Each row is a point on a landscape with many valleys, with its height.
A ball rolls from a point to the lowest of its 6 nearest points, and stops where none of them is lower. Distance is the straight distance between rows; heights are no part of it.
(507): [147 142 109 146 146 129 120 117]  (h 5.85)
(643): [117 144 167 121 136 107 103 139]  (h 5.54)
(412): [168  86 118 107  52 141  51 124]  (h 6.88)
(94): [103 140 152 118 165 131 126 148]  (h 5.93)
(560): [101 118 110 123 188 115 152 117]  (h 2.41)
(224): [ 81 123 149 124 180 135 157 139]  (h 5.84)
(227): [103 137 184 111 118 111 100 133]  (h 5.81)
(514): [ 91 131 141 117 178 129 138 139]  (h 6.13)
(324): [111 130  97 117 180  96 167  98]  (h 2.01)
(97): [103 132 118 123 180 121 136 131]  (h 4.60)
(320): [124 135 103 137 171 117 128 113]  (h 3.92)
(627): [ 87 144 213 123 154 150 164 120]  (h 4.97)
(359): [148 128  48 125  85 147 133 143]  (h 2.13)
(653): [ 77 112 143 143 196  97 203 122]  (h 2.92)
(417): [ 90 138 184 118 157 150 155 141]  (h 4.37)
(276): [ 82 139 183 132 167 151 164 133]  (h 2.63)
(139): [153 140  32 125  72 135 114 158]  (h 2.85)
(295): [165 142  53 114  72 143 114 150]  (h 2.60)
(409): [151 132  27 127  81 131 122 155]  (h 2.76)
(429): [128 137  83 147 147 112 143  91]  (h 3.38)
(723): [147 125 152 146 102 109  88 133]  (h 5.83)
(314): [128 145 123 134 166 126 117 132]  (h 5.59)
(418): [143 125  47 139  94 143 147 134]  (h 2.30)
(382): [182 115 117 128  76 133 111 129]  (h 7.52)
(75): [ 94 113 116 121 192 103 178 116]  (h 2.14)
(517): [155 134  79 149 108 145 138 119]  (h 2.96)
(774): [163 134  67 124  82 151 129 142]  (h 2.59)
(180): [ 96 138 233 123 150 152 160 111]  (h 5.43)
(194): [175 134  86 116  72 144 119 141]  (h 4.27)
(56): [135 146 148 132 142 112 104 138]  (h 5.49)
(666): [156  93 147 135  76 124  79 125]  (h 6.12)
(312): [ 98 140 181 110 148 133 137 147]  (h 5.08)
(336): [158 131  71 139 100 152 140 129]  (h 2.75)
(49): [173 103 131 130  74 126 100 124]  (h 6.57)
(648): [174 139  73 107  60 138 111 147]  (h 3.24)
(536): [173 132  84 123  84 147 128 137]  (h 4.01)
(9): [166  83 127 120  57 137  68 124]  (h 6.41)
(595): [125 144 146 124 154 121 109 141]  (h 5.72)
(807): [104 122  99 119 185 100 159 108]  (h 1.63)
(779): [116 129  88 132 175  95 154  98]  (h 2.31)
(751): [ 66 137 182 144 181 149 174 117]  (h 5.14)
(557): [105 131 177 122 100 107  78 133]  (h 8.80)
(583): [120 133  96 131 175 111 140 101]  (h 2.79)
(71): [120 137 116 135 172 123 126 124]  (h 4.92)
(278): [ 86 120 128 119 188 123 159 128]  (h 3.51)
(285): [180 113 111 112  62 137 106 130]  (h 8.47)
(165): [169 135 100 146 111 137 129 121]  (h 4.09)
(280): [150 115 158 144  90 111  79 127]  (h 6.02)
(306): [138 137  73 156 128 131 146 102]  (h 3.62)
(219): [138 141 123 141 149 127 112 128]  (h 5.79)
(91): [ 91 139 207 101 124 134 134 129]  (h 5.42)
(794): [148 142 142 143 134 121 106 132]  (h 5.28)
(214): [ 91 131 218 108 132 145 148 118]  (h 5.50)
(201): [137 133 156 138 114 109  88 136]  (h 5.64)
(346): [166 136 121 151 127 131 118 126]  (h 4.38)
(88): [ 95 112 116 121 195  91 193 120]  (h 2.24)
(2): [ 66 116 152 144 191 119 193 122]  (h 3.75)
(70): [ 75 143 201 136 168 156 170 122]  (h 4.56)
(638): [ 93 134 200  99 120 129 117 136]  (h 5.46)
(680): [178  92 123 117  59 132  84 123]  (h 6.95)
(548): [160 132  91 154 120 143 131 117]  (h 1.78)
(524): [172 105 107 102  44 132  72 122]  (h 8.15)
(603): [ 72 127 165 137 179 143 176 133]  (h 5.44)
(122): [175 114 100 101  48 128  89 125]  (h 8.66)
(789): [174 131  94 136  96 148 127 129]  (h 5.15)
(776): [180 121 133 141  93 128 110 129]  (h 6.04)
(249): [131 111 166 145  88 110  70 133]  (h 6.78)
(143): [122 133 171 127 109 108  83 131]  (h 6.53)
(68): [105 141 171 111 138 120 115 145]  (h 5.36)
(763): [176 131 101 129  85 145 119 134]  (h 6.30)
(683): [ 68 126 158 140 183 137 181 127]  (h 4.93)
(629): [ 80 112 132 134 190 113 179 129]  (h 2.77)

For each start below, name the point where the ball stops.
(412) => (548)
(524) => (548)
(514) => (807)
(763) => (359)
(595) => (548)
(320) => (807)
(143) => (276)
(49) => (548)
(97) => (807)
(278) => (807)
(285) => (359)

Call two points neighbours if one is among the 6 nearest of the other. Go from one point of each pair to the other, from neighbour to neighbour, staying as low as possible. Name the highest point that can't be avoided.
(807) and (548) => (306)
(548) and (359) => (336)
(359) and (276) => (683)
